A landscape with many valleys, sampled at points; each row gives a point and its height.
From any point a ball takes the steepest step (drop divided by distance) to one of its 2 nearest points. It stops when none of these is lower. Distance is the straight distance between rows; heights are no part of it.
keveg (h 4.31): [117 119 148  96 151 125 130 124 135  82 163 123 148  36 199 151 137 149
 155  75 119  71 112 117 158 112 159 141 170 117 145 102 140 189  92 106
 135 125 101  90 140 105 112  83 142 101 155]
Vopo (h 3.49): [152 144 127 131 153  81 100 144 119  72 154 148 119  96 165  99 173 141
 179 108 148 154  84 138 102 126 147  79 111 117 147 107 205 108 154 163
 101 121 111  68 105 112 157 126 124 108 109]
Nat (h 4.35): [155 126 152  90 112 148 161 152 129 189  87 136 122 159 128 130 118  70
 157 150  61 103 161 128 136 125  96 108 132 119  85 146  97 200 108 153
 149  91 142 147 205  98 108 112  66 168 122]
zup (h 4.00): [126 136  92 140 105 117 141  94 111  67 172 136 102 131 121 122 163 196
 117 123 184 188 146 160 111 108 150 107  74 110 178  98 205  67 138 142
 106 148 126 110  61 135 161 161 186 100 121]
mubi (h 8.30): [140 123 162 147 165 139  47 156 106 160  91 158 118  80 153 173  81  70
 142 103  91  94 130  86 137 160  64 169 138 156  86 152  78 188 124 147
 144 145 118 126 204 101 148 111 115 157 109]
Poba (h 5.64): [117  99 139 166 184 109 114 124 127 105 167 115 126 116 147 130 134 116
  55 126 182 131  96 117 122 131  86 132 123 146 147 175  99  83 134 109
 138 169 119 111 114 162 149 142 186  81 138]
bip (h 5.68): [139 120 133 130 119 120  95 133  98 119 144 142 100 148 100  96 147 136
 142 121 144 197 131 154  99 124 132  93  79 145 147 102 195  91 134 174
 113 138 148 119 114  99 145 181 125  99  84]
vesi (h 4.34): [133  91 127  73 130 110 149 120 130  86 123 107 111 138 149  99 183  81
 102 125 102 106 100 158  88 135 114  62 125 118 127 172 100 144 125 126
 140 127  95 136 140 147 112 102 116 139 161]
bidom (h 8.96): [109 107 161 106 125 176 110 128  77 128 124 122 115  56 138 178 121  60
 135 108  86 154 161 129 125 152 106 190 165 135 141 107 125 170  86 132
 144 143 155 135 205  77  81 138 105 143  96]
Bevuf (h 5.30): [110 174  84  90  95 106 125  84 126  68 137 126 135 177 101  79 152 205
 144 148 141 158 193 167 127  70 167  41  87 101 144  89 187  64 137 143
 104 158  86 130  35 135 139 142 116 117 143]
Vur (h 5.76): [126 143 122 161 117 125 142 153 155 172 156 160 155 125 158 153 105 191
 174 124 158  74  92 105 187 104 161 156 119 125 113 129 143 179 108 144
 116  77 133 118 134 150 170 101 149 113 155]
pini (h 7.52): [137 127 155 130 185 102  70 164 107  99 145 152 126 113 118  78 138 108
 131  95 129 119 114  90 136 130  82  99 119 139 103 153 128 117 123 153
 141 164 104  62 131  99 148 116 131  94 116]
Saka (h 8.70): [131 139 149 156 173 150  18 125  88 113 140 158  96  39 146 193  82 106
 153  68 105 128 179  90 139 170  89 178 152 150 103 109 106 165 119 140
 140 193 117 115 174  71 128 141 141 136  87]
bav (h 3.20): [120 162 101 120 135  90 106 128 105  89 154 155 125 117 136 112 157 165
 165 108 129 147  90 146 107  99 172  92 105 131 145 115 166 135 128 129
 106  97 126 103 109 144 161 130 128 123 119]
meso (h 4.62): [108 130 105 179 146 152 177 115 166 178 139 119 135 111 118 152 105 124
  71 136 160 129 126 115 146 127 128 173 148 131 131  89 111  91 137 116
 151 165 147 124 121 153  72 144 109 125 135]
Baf (h 3.07): [165  75 178  87  81 101 171 156 157  90 127  88 138 156 119  83 180 138
 130 126 139 127 125 112 137 153 133 117 129  89 151 197 141 146 106 146
 102 108 117 156 135 104 158 101 170 105 138]
Pife (h 7.31): [135 115  77 155  91 130 195  85 187 113 112 108 163 123 138 124 151 154
 137 164 164 129  93 169 107 128 198 102 144 103 160  73 176  83 195 141
 117 113 131 154  96 175 109 128 124 156 146]
pali (h 8.85): [119 129 156 133 156 165  80 125 107 144 143 136 112  36 156 207 100  87
 154  82 105 123 171 110 158 158  99 203 159 145 122  93 115 174 105 146
 158 167 127 117 179  95  79 118 128 146 107]
roda (h 1.05): [104 155  84 102 142 140 114  87 105  97  94 124 146  86 154 154 128 117
 119 101  80  97 121 135  89 107 153 111 156 133 106 111 114 144 145  86
 162 144 104 121 119 158  82 155  86 167 124]
gosu (h 4.06): [ 93 126 161 123 177 144  82 130 118 128 113 141 136  68 199 193  94  99
 114  79  99  60 113 102 128 131 105 158 162 148 109 151  44 197  92 119
 164 119 108 115 184 133 114 105 140 128 149]
pega (h 4.07): [147 115 152 130 131 106  94 133 150  91 171 127 120  53 176 127 155 155
 182  84 135 123 128 107 165 147 147 137 149 114 147 106 166 158 111 152
 118 126 124  94 156  94 145  89 152 107 136]
Gidud (h 3.40): [ 82 164 107 141 123 166 151 106 104 192 111 125 149 145  60 138  96 123
 105 146 141 164 136 121 112 138 147 189 130 139 147 114 117  64 140  77
 120 124 180 146  91 149 103 170 106 137 112]
veka (h 5.91): [139 161 115 170 103 144 111 131 131 197 149 190 116 170 129 177 134 121
 132 139 141 119 135 136 164  85  95 148  82 165  88 139 102 187 126 174
 134 126 144 143 162 134 131 145 120 125 119]
besan (h 3.73): [167 128 127 154 124  75 120 152 160  95 134 142 134  80 154 107 158 155
 206 138 151 147  85 131 120 145 169  93 137  96 143 100 200 114 159 175
  92 115 118 112 134 110 161 125 116 143 108]
Pilu (h 3.15): [159 103 133 120 120 122 150 121 196 116  86  97 160 146 129 101  98 156
 120 136 116  59 133  88 161 150 133 149 179  81 105 171  53 132 125  85
 118 112 112 179 107 157 168  92 180 128 173]
mano (h 5.67): [154  78 157 160 153 101  96 144 122  98 150 129  95 127 148 126 158  86
 108 133 147 157  86 141  92 152  79  85 106 132 130 147 131  93 170 174
 132 158 107 108 158 104 136 127 152 129 106]
Tefup (h 4.47): [111 103 105 110 121 147 163  73 149  93 128  64 154 100 152 143 129 159
  86 129 147 105 119 133 128 140 170 147 178 105 160 121 108 106 122  62
 146 139 130 149  77 170  88 123 166 116 161]
Mubul (h 3.88): [164  84 117 172  77 145 189 117 173 163 135 130 111 171 142 186 155 134
 110 164 174 142 115 155 127 135 119 143 113 128 148 135 110 132 154 160
 120 118 146 205 149 154 122 130 152 155 128]
kikuv (h 3.94): [ 89 125 119 160 109 164 205 109 143 194 136 100 151 160  95 130 106 114
  57 156 150 143 118 136 124 123 153 172 118 139 148  96 135  68 124  96
 156 124 167 125 100 155  69 156 105 113 129]
sopuv (h 3.16): [116  60 170 114 139 119 133 152  92  99 149 117 110 161 130 108 173  90
 111 127 138 201  77 178  70 144 126 107  87 152 180 175 170  99 129 152
 123 112 151 125 157 128 138 151 154 112  91]
dom (h 7.08): [146 160 148 100 138 112  81 154  91 109 147 148 123 150  91  77 134 168
 156 115 127 124 170 102 177 108 107 110 106 147 108 133 130 154  71 136
 114 138 119 112 109  92 177 116 149  77 117]
Bukif (h 3.02): [136 130 108 103  81 167 137  94 117 142  44 113 129 160 131 146 144  92
 134 168  80 115 161 157  72 166 124 117 165 109 125 136  78 157 153 100
 136 122 122 215 127 133  82 149  95 230 107]
Pora (h 7.79): [138 118 162 130 175  89  87 172 132 114 119 118 144 111 106  79 110 108
 131 113 127 122 112  79 123 153  99 117 147 132 122 163 106 105 119 119
 117 126 132  95 137 113 171 100 127 103 132]
kad (h 2.84): [135  99 145 130  63 123 223 155 185 161 101  97 173 184  82 111 142 160
 151 151 143 148  79 146 132 140 198 170 114 103 163 126 166 108 130 127
  85  55 173 140 112 157 122 119 127 116 142]
zuf (h 3.64): [149 115 111 110 119 120 129 128 167 101  91  89 142 121 117  76 135 124
 116 129  99  75 148 100 141 138 122  96 176  95 110 155  72 131 135 106
 124 135 100 158 117 124 139 107 122 132 163]
Gamog (h 2.47): [164  61 179 118 114 103 128 176 128 111 119 104 103 162 124 104 170  85
 137 155 136 182  78 166  76 177 121  96 117 130 148 174 151 124 142 160
 110  88 143 156 184 113 162 117 138 153  98]
kup (h 5.05): [147  91 139 118 161 107 117 130 120  87 116 120 100 111 151 110 151  62
  99 125 115 128 104 144  83 146  89  81 130 127 128 151 109 113 150 157
 142 150  89 114 173 116 120 122 102 137 122]
bota (h 5.52): [131 124 153 108 142 110  76 164  84 122 121 135 117 144  80  77 124 106
 164 121 128 210 109 128  91 161 128 117 119 147 143 144 174  81 152 142
  97 121 155 131 120  94 180 161 124 108  56]
bemor (h 4.55): [134 143 110 140 151 113  98 132 130 118 113 144 121 161 119 128 119 109
 104 136 134 108 102 126 106 138 109 103 129 146 113 177  74 122 152 119
 137 124 116 152 113 155 154 138 132 140 126]
robu (h 7.01): [123 158 102 150 127 146 133 132 150 181 101 121 143  98  90 128  80 116
 158 151 110 128 129 101 142 146 156 141 170 118 114  60 142 109 153 101
 115 124 154 128 117 128 101 162  59 157 124]
Banun (h 4.81): [121 112  90 130 108 137 213  76 195 120  92  82 176 157 121 107 117 171
  79 156 143  92 120 134 130 134 179 157 157 100 146 121 104  95 158  60
 145 129 131 160  69 179  80 136 147 123 178]
zamer (h 3.58): [167 121 107 152  74 147 161 127 170 160  89 133 126 162 119 153 137 121
 136 167 123 133 129 143 114 130 141 132 133 131 132 115 126 147 162 152
 114  92 143 191 151 133 123 132 121 196 123]
Kof (h 5.47): [122 147 155  88 116 152 123 123  83 138 134 105 122 180  46  83 106 101
  86 111 111 144 200 103 167 115  69 132 136 135 105 153  93 130  78 107
 135 171 126 158 122  91 123 136 131 114 122]
lemut (h 2.71): [104 134 149 108 184 137  71 102 105 101  98 150 115  47 169 173  95  86
 123  73  68  74 138 104 123 144  96 132 161 140 105 139  64 182 107 108
 173 168  78 111 159 110 104 117 129 144 147]
busom (h 7.24): [147 154 146 107 161  85  70 169  98 110 159 166 104 169 112  78 133 131
 144 105 122 126 133 114 153 109  84  79  83 155  87 156 129 143  97 151
 129 153 113  79 138  88 174 130 134  76 113]
zoso (h 5.00): [114 141  81 105 122 122 187 104 180 100  83  88 164 176 120  75 119 180
 112 168 118  81 140 139 125 115 185 122 154  81 125 143 101  91 164  70
 123 127 107 156  58 178 113 119 135 127 182]
mun (h 2.07): [ 87 152 108  68 148 139 129 101 102  82 120 120 130 109 157 113 145 115
 102 102  79  88 124 144  99  93 156  88 137 142 120 133 112 149  96  76
 165 113 102 111 113 157  90 136  93 139 157]
Silom (h 4.67): [133 125 125 189 153 115 126 121 144 103 178 121 129  98 142 156 136 157
  88 133 227 143 118 112 127 142 109 153 117 130 156 137 139  70 157 127
 116 166 110 122  95 160 168 116 207  95 136]
Povi (h 6.98): [137 190 136  92 122 123  65 130 109 115 138 154 128 144  88  88  97 204
 162 122 115 116 206 100 188  85 112 113 111 123 112 136 111 147  83  98
 120 154 106 126  83 101 184 100 133 109 146]
zok (h 3.47): [132 146 107 130 124 142 121 120 101 160  67 135 120 156 134 155 129  79
 120 151  77 107 129 139  68 167  92 107 138 123 103 167  62 161 158  99
 144 114 121 178 154 149 116 153 108 200 108]
gudo (h 3.12): [138 125 100 110  45 141 205 132 183 174  94 109 145 204 103 100 141 116
 150 168 107 128 115 160 140 102 175 119 117 107 126 108 157 125 135 160
 111  81 151 166 121 134  86 125  72 146 153]
sodek (h 4.91): [113  96 140  98 109 120 182 125 122 114 128 102 139 166 133 102 152 111
  78 132 118 107  90 147 116 124 135 118 120 122 140 193 107 155 105  92
 134 101 128 135 138 151 109 124 148 110 146]
pere (h 6.09): [119 161 114 177 150 112  96 149 116 172 189 188  93 139 137 159 119 165
 150 116 171 135 127 127 160  87 123 161  81 154 104  87 175 142 122 175
 131 140 151  94 127 114 134 146 126  96 113]
fata (h 4.39): [130  96 125 154 133 160 195 112 171 166 101  98 145 117 127 157 108 113
  81 155 131  93 130 125 141 135 123 169 172 128 126  95  88 124 154 107
 167 146 134 150 122 147  64 145 122 147 145]
filip (h 6.64): [120 162 127 184 187 144  85 134 127 165 111 140 149  67 112 144  55 118
 129 118 141 117 144  82 150 153  95 165 175 145  94 100  93 116 154 102
 140 147 142 116 127 134 121 136 115 143 127]
Nilad (h 6.24): [128 139 128 137 158 128  89 132 109 145 144 177  78 131 170 176 129  94
 125  98  97  80 126 142 144  96  79 110  84 164  80 151  89 199 117 167
 161 150  83  98 178 112 119 117 120 139 135]
rulid (h 3.90): [158 100 160 152 134  94 127 157 169 101 144 127 140  41 178 131 156 140
 196 115 169 146 102  97 142 165 155 127 153 101 152  82 196 119 141 164
 102 114 115  95 144 104 160 102 140 123 113]
Faf (h 6.18): [124 170 104 159 129 152 111 112 106 168 130 175 105 142 133 166 123 117
 115 126 111  98 149 130 150  93  94 117  90 149  91 145  85 175 125 141
 145 141 121 140 142 121 116 131 116 151 133]
musu (h 7.95): [115 120 155 107 156 125  75 170 111 146 119 138 154 122 102  96  89  97
 143 111 104 113 109  87 121 166 100 147 138 149 114 176  90 149 104  96
 114  96 153 128 171 115 182 111 118 106 111]
lirug (h 6.84): [124 217  97 110 117 152  81  86  93 146 149 138 121 104  97 142 106 147
 158 115  91 141 214 115 169 100 134 133 136 142 103  42 148 134 118 112
 137 167 117 120  87  93 118 137  97 136 114]
reket (h 6.60): [ 84 196 115 186 169 169  71 124  85 195 155 166 113  85 130 205  63 135
 144  93 134 136 171 111 154 123 119 218 131 156 115  77 120 139 113 105
 131 150 166 104 133 109 108 149 124 126 109]
geteg (h 4.16): [107 116 118  86 111 153 159  76 141  81  99  80 155  94 145 136 113 148
 115 128  99  96 137 135 100 143 171 167 199 102 160 139  91 140 110  34
 147 115 122 173  82 172  97 129 161 145 167]
bov (h 3.25): [149 107 151  76  76 116 153 132 129  90 125  84 112 165  99  80 176 129
 141 130 106 142 153 146 127 140 135 103 135 108 146 164 146 131 101 140
  92 108 122 166 125 102 143 113 134 122 127]
tepof (h 6.33): [111 156 123 190 168 155  69 138 111 153 166 158 114  55 138 175  80 146
 147 109 154 132 141  98 148 148 105 185 139 148 121  93 135 110 134 126
 135 156 131  98 130 104 133 129 153 119 116]
bise (h 4.58): [115 128 164  89 137 114 138 135 116  72 201 124 128  78 185 125 158 153
 118  72 109  99 131 135 162  87 155 117 119 131 145 108 153 178  67 130
 148 128  95  70 140 105 102 101 124  84 151]
dudaz (h 8.09): [147 117 166 143 135 128  86 176 120 163 104 151 134 135 125 135  87  86
 136 116 112 109 121  95 149 150  87 172 139 154 101 169  89 178 118 134
 133 109 155 131 195 102 152 111 116 127 111]
ralu (h 4.33): [124  91 143 161 117 147 151 109 135 141 134 122 116 129 143 197 125 117
  88 144 164 157 108 135 100 147 122 165 130 146 159 144 115 121 150 123
 129 122 149 176 147 160 112 156 154 156 115]
vip (h 5.53): [106 145 142 112 154 135 100 130  71 107 166 155  99 107 161 169 142  97
 104  83  83 103 137 142 140  92  84 131 104 166  93 130 104 189  77 144
 169 152 107  82 166 103  94 123 137 110 137]
ruk (h 5.51): [148 115 131 165 163 128 110 115 132 125 136 126 118 145 132 124 125 114
  60 143 158 106 112 117 134 142  65 127 126 134 119 194  53  97 140 118
 142 167 110 148 120 145 160 123 172 118 137]
vumi (h 5.23): [118 147  78  89  91  99 155  81 144  39 103 100 147 160 101  93 164 198
 118 152 149 159 160 168  97 107 187  66 108  83 157 126 170  61 146 122
  96 134  96 144  44 155 158 129 143 133 145]
zili (h 7.39): [119  93 105 150 115 128 188 106 158  93 118 101 158 125 119 131 142 138
  92 160 166 169  87 168  65 150 174 118 122 121 184 100 170  51 178 129
 119 130 143 141 105 176 113 148 138 138 124]
nas (h 8.52): [157 130 146 169 175 124  46 152 106 131  97 161  99  55 133 162  69  97
 166  86 110  93 165  81 156 155  76 154 162 139  88 103  72 173 134 144
 145 176  89 124 170  87 134 115 124 164 120]
kam (h 4.86): [ 97 147 125 112 147 126 118 128  99 106 182 159 108 102 164 137 147 138
 125  85 100 103 118 139 147  81 147 124 107 151 120 118 142 163  84 138
 146 119 118  77 125 113 116 117 108  97 134]
tuz (h 6.06): [113 150 126 188 176 110 100 141 125 135 187 143 121  62 140 148 112 175
 171 105 185 135 136  92 160 141 140 160 128 113 110  74 185 105 137 145
 110 140 132  61 113 112 134 109 152  97 124]
Tuvun (h 5.39): [124 186  50 108  90  96 113  78 131 101 124 159 128 199 110  94 146 156
 132 155 127 135 164 166 101  73 155  20  92 121 124  99 160  72 171 162
 104 143  91 127  54 152 143 138  81 134 134]
Beb (h 3.36): [105 121 124  81 135 141 146 117  94 101 111 116 115 116 175 136 147  71
  86 109  67  81 111 161  87 124 111  86 139 139 119 175  75 186 103 106
 179 111  88 118 165 144  87 120 116 148 151]
Mori (h 3.35): [134 136  92 139  80 154 179 103 153 183  84 141 121 197 119 145 147 112
 133 170 106 130 123 163 102 103 144 112 100 133 111 111 127 121 161 147
 126  94 149 161 139 147  93 158  70 184 120]
riz (h 1.95): [167  47 172 122  94 102 191 151 167 101 104 102 120 207 134 106 185  98
 113 179 155 178  75 170  71 177 122  91  98 110 155 164 153  97 157 186
 110  99 146 164 168 139 142 114 138 154 117]
lepuf (h 5.62): [139 145 114 132 127 109 153 143 181 141 137 145 168 121 160 105 114 217
 161 122 143  44 119  94 201 110 180 139 140  90 115 111 119 171 116 103
 118  92 106 111  97 143 171  78 147 114 194]
pofov (h 6.86): [101 175 114 177 173 147 104 138 123 184 122 120 138  73  90 145  60 102
 137 128 122 142 151  82 136 142 114 175 165 127 110  64 139  79 148 117
 132 175 146  97 124 108  85 154  82 137 101]
Luso (h 5.28): [ 86 151 128 115 145 142 158 128 133 146 160 117 153 128 120 110 106 150
 110 122 138 102 148 114 170  79 155 155 128 139 122 115 121 129  85  87
 139 117 130  97 114 139  99 114 111 100 162]
Pon (h 5.37): [143 146 142 112 117 169 104 106  83 133 123 130  90 133  87 138 126  95
  95 121 102 136 210 117 155 110  55 131 118 157 110 139  99 155  95 137
 155 183 108 155 149  76 110 149 136 140 107]
Mimod (h 5.89): [108 171 112 175 127 113 120 153 132 183 176 189 130 141 142 158 107 179
 167 130 171 105 108 122 187  80 143 161  93 150 117 100 162 166 117 161
 114  97 162  86 122 143 162 121 116 101 144]
Mudud (h 4.64): [127  97 147  74 100 141 175 148 108 151  75  98 116 161 132 118 149  53
 125 155  67 125 127 156  85 144 110  92 133 120 100 162  94 165 109 138
 150 101 134 127 192 120  74 115  67 174 120]
lem (h 4.68): [109  94 182  84 136 137 123 144  76 121 120  97 120 145  94  85 129  76
  82 112 119 163 130 115 103 163 102 153 137 153 141 172 115  98  88 101
 142 155 149 123 140 110 123 134 122 103 116]
gab (h 7.09): [120 137  85 137 122 120 157 130 184 166  96 127 167 129 111 109 107 152
 161 156 128 115 116 109 137 114 182 116 157 102 123  64 154  97 174 106
 116 117 156 122  96 148 103 146  66 131 141]
Pafe (h 3.53): [ 97 143 119 103 135 116 101 119  77  96 163 143 120 144 108 116 141 177
 124 112 147 176 120 145 106  95 145 128  94 142 167 166 167 114 106 112
 106 117 137 109  87 153 173 148 162  90 123]
Fiba (h 5.92): [112 166 145 155 163 128 134 163 145 148 201 134 132  78 147 135 118 203
 167 100 189 134 153  87 193 132 146 152 112 103 139  52 193 106  98 132
 115 138 134  38  80 106 124  77 153  67 149]
viz (h 3.81): [101 134 100 119 105 132 104  94  87  72 154 134 103 171  84 131 149 189
 114 123 164 222 147 162 105  95 134 112  60 143 194 137 186  62 118 124
 105 134 131 127  51 149 169 167 190  89 113]
mape (h 3.95): [120 145 103 144 139 137 109 132 112 151 112 129 132 148  92 132  99 123
 108 127 130 145 123 116 104 133 118 134 121 145 135 150 102 100 148  97
 128 140 155 137 112 151 135 158 114 144 120]
seg (h 3.89): [157 177  95 129  96 128 122 129 110 190  60 163 119 196 118 136 117  86
 165 163  76 103 148 150  96 148  94  76 115 130  70 165  71 167 157 131
 132  94 120 178 156 129 142 136  70 200  96]
Fud (h 3.65): [154 105 108 140  99 168 169  94 168 145  67  98 137 119 126 152 110 128
 119 152 120  93 146 115 130 154 138 162 200  99 123 126  82 141 153  88
 142 143 137 205 110 157  91 145 147 183 149]
babo (h 6.75): [ 94 216  99 163 142 158  66 113  71 182 143 157 129 102  92 162  63 140
 168 111 105 150 199 105 165 104 115 169 131 148  91  44 144 132 121 117
 141 158 155  84 110  88 110 164  89 134  82]
vug (h 3.42): [113  96 142  83  82 112 135 127 102  91 119  84 121 134 112 109 173 128
 143 114 103 178 113 172  84 152 160 112 132 127 171 152 162 117 114 124
  89  97 141 160 129 122 143 132 118 150 117]
Zemoz (h 3.27): [141 134  91 118  61 168 179  79 158 140  46  86 147 176 112 145 128 129
 124 174 120 115 146 150 103 138 147 144 171 110 114 122  82 140 170  92
 131 107 138 226  98 166  84 150 136 214 127]
Sol (h 4.13): [171 161 116 114  90 135 116 141 105 185  89 138 106 174 104 128 109  64
 169 142  84 115 171 122 142 122  93  96 117 128  63 117 112 187 136 172
 137 116 123 140 174  96 122 122  65 189 105]
sopa (h 5.12): [145  87 156 168 157 113 125 151 137 144 148 155 105 129 154 163 128  91
  97 144 151 152  85 136 114 140  95 147 114 151 132 157 105 126 149 157
 141 144 130 135 183 144 138 131 151 134 116]
deven (h 9.02): [127  87 171  78 101 164 117 131  76 138 119 105 101 103 116 147 139  57
 128 125  90 202 146 134  98 157 102 174 144 147 147 133 152 153 102 138
 142 150 153 163 204  73  90 141 114 163  74]
lofuv (h 5.35): [139 102 153 115 120 142 128 160  99 167 128 150  90 175 137 143 169  55
 118 153 113 184 121 173 104 116  79 115  60 166 119 153 142 150 135 192
 147 113 148 117 195  99 102 139 108 132  91]
mumi (h 5.08): [153 126 131 149 152  97 102 156 143 122 114 144 129 171 111  99 149 151
 126 147 167 131  91 127 103 147 110  93 111 120 128 192 102 100 168 129
  91 102 121 150 115 153 205 123 170 134 122]
kas (h 3.91): [ 99  84 173  96 156 117 120 155  79 102 132 107 110 154 121  88 166  85
  87 111 114 167  78 139  73 158 103 114 110 139 157 193 140 104 113 118
 135 128 144 102 170 128 134 143 133 101 108]
likop (h 5.27): [120 105 128 115 116 131 191 130 161 137 133 108 176 144 152 105 123 127
  93 139 121  68 107 127 148 103 150 130 143 122 118 151 106 143 114  96
 138  94 129 122 123 155 104 112 113 109 170]
Ful (h 5.65): [154 128 136 138  75 143 132 145 123 189 134 153  90 185 103 150 139 103
 143 149 120 157 131 158 141 111 101 131  85 151 102 128 145 163 115 194
 129 103 166 139 181 103 132 131 107 139 102]
Vogep (h 2.36): [152  46 171 146  84 104 217 138 199 108 127  92 149 144 161 126 172 128
 115 171 165 145  76 168 109 161 154 119 114 103 158 136 166 119 161 171
 104  86 126 163 155 150 136 105 162 138 131]
lupan (h 4.96): [116 103 142  73 118 142 142 141  68 134 125 129  95 154 154 136 170  50
 111 143  82 160 115 173  67 130 111 100 105 143 130 158 126 170 112 149
 158 100 121 120 196 124  91 138  88 155 107]
Gini (h 5.72): [113 120 159 123 188 114  66 169  57 108 133 142 122 102 117  98 108 102
 136 102 119 195  80 118  91 178 130 155 130 154 162 167 151 101 128 120
 112 129 162 100 147 103 168 156 137  90  82]
Povog (h 4.08): [155 145 117 101 113 135 113 101 145  93 126 106 120 105 120 112 133 130
 122 116  93  99 177  89 166 118 114 118 162 107 111 114 103 134 105 119
 141 166  92 149 116  96 116 113 126 140 146]
Zin (h 6.28): [145 143  99 184 152 122  96 134 124 152 164 182  72 163 114 129 132 138
 138 137 161 152 134 138 144  77 103 101  70 152  84  61 182  92 153 210
 138 173 134  79 121  92 126 159 119  85  95]
sikev (h 2.51): [161  99 123 133 106 108 161 105 189  96 143 103 139 116 169 147 153 156
 127 139 153  75 101 142 155 126 144 130 147 109 130 151 113 148 143 139
 121 117  90 171 126 154 160  91 191 129 166]
Zomul (h 2.97): [108 112 126 102  52 133 205 131 169 169  88 107 172 210  74 110 130 145
 159 168 120 151 105 159 114 113 199 142 106 115 157 110 171  70 134 133
  91  66 190 135 100 159 112 140  83 118 127]
Fon (h 5.29): [114 114 143 118 182 117 115 147 150 129 125 134 185  78 184 129  61 165
 153 109 123  47  70 107 147 149 150 163 176 129 139 136  99 191  97  78
 136  77 131  87 133 173 146  84 147  95 170]
nobef (h 7.18): [139 143 105 165 135 122 139 110 173 143 117 136 141 124 122 115 133 133
 137 161 156 146 109 138 122 109 159 101 118 121 123  55 197  55 173 161
 107 126 134  94 101 141 118 142  65 136 127]
vubuz (h 5.54): [ 81 148 121 118 148 157 135 119 105 138 186 112 139  98 127 142 106 181
 110 104 154 147 151 120 152 107 147 169 119 141 145 108 136 110  82  87
 130 124 148  95  95 145 127 126 150  89 151]
dege (h 5.75): [ 76 163 116 131 161 140 137 130 101 128 215 114 134  87 127 126 115 208
 135 119 174 160 155 105 160  97 163 148 102 112 168  67 189  79  91  80
 116 131 135  48  46 119 114 109 158  53 143]
rosu (h 6.91): [126 204 108  93 111 132  76 106  92 124 144 155 113 144  68 113  94 194
 151 123 108 146 232 106 169  75 126 119 118 130 122  95 124 122 104 104
 123 161 126 144  60 106 158 131 112 119 126]
Tizu (h 2.85): [169  91 160 118  95 104 176 140 190  91 148  90 141 109 152 120 160 166
 142 125 144 101 129 104 170 147 147 137 160  80 139 148 132 141 107 148
 101 124 105 154 139 114 167  85 182 104 150]
zani (h 4.69): [142 143 133 112 138 136 102 118 121 122 127 136 107 101 125 138 129  75
 106 116  89  98 181 107 159 112  77  95 147 130 103 121  95 144 121 153
 171 185  84 121 141  83  88 132 107 155 137]
Gogel (h 5.34): [152 116 145 132 158  85  94 172 103 126 101 144 124 177  94  69 129 106
 133 141 129 176  87 129  77 171 106  83 112 129 131 182 129  76 183 150
  79 102 146 149 135 124 190 134 131 118  91]
Novor (h 5.14): [119 141  86 109 104 109 164  94 165  73 120 109 151 153 110  99 137 187
 117 149 138 112 151 119 137  96 172  85 138  77 142 121 144  81 153  97
 100 131  99 139  57 153 140 128 135 121 157]
pif (h 4.85): [106 130 132 122 155 141 124 125 128 153 116 147 161  79 202 169  84 125
 126  99 112  61  91 117 134 122 140 158 160 144 116 131  90 222  98  97
 165 100 128 115 156 166 101 112 136 119 170]
borot (h 7.26): [152 115  98 182 105 107 192 106 192 126 121 128 147 121 154 114 154 154
 136 160 174 121 107 133 125 113 182  95 125 105 126  74 184  66 177 163
 102 116 118 105 108 148 131 117 110 135 152]
fug (h 5.15): [122 109 163  96 113 133 138 129 103 134 111  75 122 148  70  75 122  77
  85 136 115 150 171 108 146 154  90 154 139 139 134 171  84 102  98 101
 133 170 142 167 127 101 110 130 130 130 112]
Mur (h 5.90): [143 114 113 159 125 127  78 134 112 125 142 178  76 145 121 132 148 101
 136 132 131 177 118 165 100 103 104 101  70 165 113  93 185 119 142 195
 129 140 137 110 152 112 126 175 121 113  85]
div (h 5.50): [124 116 132 110 142 114 142 127 176 111 120 117 178  84 187 118  94 194
 159 118 135  43 107 109 180 129 164 144 174  93 139 137 103 185 102  82
 129  93 116 122  97 164 157  85 168  90 188]
leril (h 4.26): [136 119 110 148 117 113 134 118 131 102 156 120 122 134 117 140 149 189
 100 139 205 170 137 133 144 129 128 125 106 111 168 141 156  74 139 118
  99 155 120 130  71 142 171 129 206  98 136]
Gaf (h 2.65): [120  90 145 142 111 106 203 153 170 135 133 100 176 146 132 126 158 154
 153 141 171 157  57 145 108 153 176 149 120  99 169 131 175 104 157 127
  92  67 153 137 116 167 142 109 155 123 124]

For each start below, name the point where the ball stops.
vip | bav
vumi | Bukif
sopa | riz
Poba | bav
pere | lemut
Ful | Bukif
Kof | riz
deven | Bukif
